Each row is a point on a landscape with many valleys, with its height.
From any point a ball rolls to the lowest of the 4 points nearest to it. It stops when none of these is lower. Distance is the straight distance between rows; heights are no part of it.
J252 h=3.44: -3 -10 4 -2 5 -12 4 3 -6 -14 9 3 6
J7 h=2.55: 12 -18 -10 -2 -55 -1 -18 24 4 4 14 33 63
J181 h=6.11: 17 12 5 109 24 -50 -34 1 -20 1 -17 -22 -7
J525 h=5.79: -20 14 0 -12 14 -4 8 -8 13 -14 -6 -19 -11
J443 h=3.28: 1 -19 -10 -42 -27 28 12 8 17 16 42 26 10
J466 h=7.44: 3 -21 -24 -74 -36 44 13 7 14 14 46 30 14
J64 h=1.80: 7 6 18 60 27 -32 9 6 -23 -9 -43 -25 -19
J527 h=7.55: 12 -19 -13 15 -42 -4 -24 18 -4 0 -6 26 48
J450 h=7.60: 8 25 0 -59 4 29 20 -21 5 17 9 -17 -27
J554 h=1.93: -4 39 29 -2 45 -16 -4 -14 -21 -31 -22 -27 -62
J526 h=6.39: -8 -21 -5 -19 -53 12 -14 13 23 11 15 33 53
J576 h=6.51: -11 29 6 -24 18 8 10 -14 9 1 8 -21 -26
J990 h=3.13: -7 -18 -7 2 -12 2 -17 -2 7 4 15 24 33
J277 h=5.00: 16 -8 4 44 20 -20 0 4 -24 -1 -13 -2 2
J840 h=6.01: -1 -21 -19 -54 -32 44 8 7 22 19 43 36 22
J227 h=4.71: 8 -4 10 44 23 -27 8 5 -22 -12 -33 -16 -11
J351 h=4.19: 3 35 27 36 65 -13 2 -9 -24 -20 -41 -19 -48
J130 h=4.61: 15 13 25 84 28 -51 -3 7 -29 -6 -35 -33 -20
J170 h=5.97: 18 7 4 96 18 -43 -28 3 -15 8 -17 -18 -7
J42 h=2.78: -2 -17 -7 -48 -27 23 19 8 13 10 36 16 1
J753 h=4.15: -3 38 28 -27 25 -6 5 -17 -8 -13 -6 -28 -55
J650 h=4.42: -12 2 -12 -47 -15 24 19 -7 21 12 14 -10 -12
J894 h=6.10: -14 11 -2 -30 1 10 13 -8 21 4 5 -19 -16
J495 h=4.83: -3 9 8 33 29 -19 6 0 -14 -17 -43 -20 -18
J580 h=3.05: -11 -19 -8 -22 -27 22 -6 2 26 17 29 30 33
J60 h=5.52: 0 5 -26 -83 -18 42 19 -21 15 14 18 -11 -6
J216 h=3.70: -11 -17 -8 -8 -23 8 -17 -1 17 10 17 26 38
J287 h=2.57: 1 -16 -9 12 -3 -2 -17 -5 -5 -1 6 16 29
J679 h=5.01: -11 3 1 15 22 -16 5 3 -7 -24 -25 -16 -10
J886 h=7.03: 19 -2 0 78 13 -29 -22 1 -18 12 -16 -8 1
J719 h=4.95: -11 -26 -17 -41 -47 40 -1 10 34 26 29 42 41
J372 h=4.70: -3 -17 -32 -93 -39 37 21 -11 17 8 27 0 4
J862 h=6.40: 15 -13 -13 60 -7 -11 -28 8 -11 11 -22 5 14
J284 h=2.46: -7 -17 -2 -15 -13 11 -6 -1 15 9 30 23 24
J394 h=5.91: -5 13 -10 -51 -2 27 20 -15 17 14 11 -17 -18
J388 h=7.21: -4 -20 -8 0 -40 3 -22 8 10 3 4 25 47
J206 h=2.48: -4 -13 3 -26 -16 6 12 7 11 4 27 11 2
J455 h=4.24: -5 25 12 39 53 -10 4 -8 -12 -18 -45 -24 -27
J993 h=3.99: 0 -19 -19 -67 -34 33 22 7 12 11 35 17 0
J846 h=5.20: 15 -11 -7 53 9 -12 -18 1 -17 7 -13 5 11
J540 h=2.21: -4 -15 3 -12 -8 2 -3 1 6 1 28 19 20
J605 h=5.57: -1 27 21 58 56 -20 4 -8 -16 -9 -52 -28 -35
J649 h=2.47: 0 36 22 22 60 -12 0 -9 -21 -24 -32 -21 -47
J711 h=3.15: 5 -15 -13 28 -2 -3 -22 -2 -9 3 -6 13 26
J269 h=3.02: -14 -5 4 -18 -5 -8 14 2 10 -10 8 -6 -5
J209 h=3.39: -7 -11 -10 -50 -27 22 22 4 18 9 23 0 -10
J547 h=1.77: 16 5 21 73 25 -41 0 6 -29 -1 -27 -23 -15
J971 h=5.96: 8 -21 -7 -25 -68 13 -4 27 21 18 32 44 78
J459 h=5.48: 17 -3 13 61 23 -30 3 7 -26 -2 -25 -15 -9
J579 h=4.06: 6 -19 -16 27 -20 -4 -26 3 -5 2 -13 17 32
J761 h=1.26: -3 41 18 -25 25 3 7 -18 -3 -5 4 -23 -37
J245 h=3.76: 8 -11 -1 23 13 -12 -4 2 -19 -7 -3 6 11
J646 h=6.57: -12 32 6 -5 33 -4 1 -11 4 -14 -6 -19 -23
J583 h=4.41: -14 4 1 0 15 -13 9 -1 3 -19 -14 -15 -9
J393 h=5.70: -8 -27 -11 -39 -61 30 0 19 32 22 23 42 52
J270 h=3.81: -2 -16 -20 -67 -34 32 21 3 16 9 28 6 -3
J82 h=2.80: -4 40 23 0 48 -12 -1 -12 -18 -26 -17 -22 -50
J133 h=4.31: -2 37 30 15 56 -19 -1 -10 -29 -35 -39 -27 -71

Where does a ball stop that starts at each point below?
J886 | J287
J277 | J287
J525 | J540
J227 | J547
J679 | J540
J580 | J540
J466 | J42
J894 | J42
J450 | J42
J216 | J540
J840 | J42
J862 | J287

Call two points neighbours if one is among the 4 nearest of the other. Go from one point of each pair to the other, from neighbour to neighbour, staying as low as possible. Name the highest point that can't be avoided.
J554 / J42 | J277
J649 / J547 | J495
J761 / J7 | J971
J287 / J540 | J990
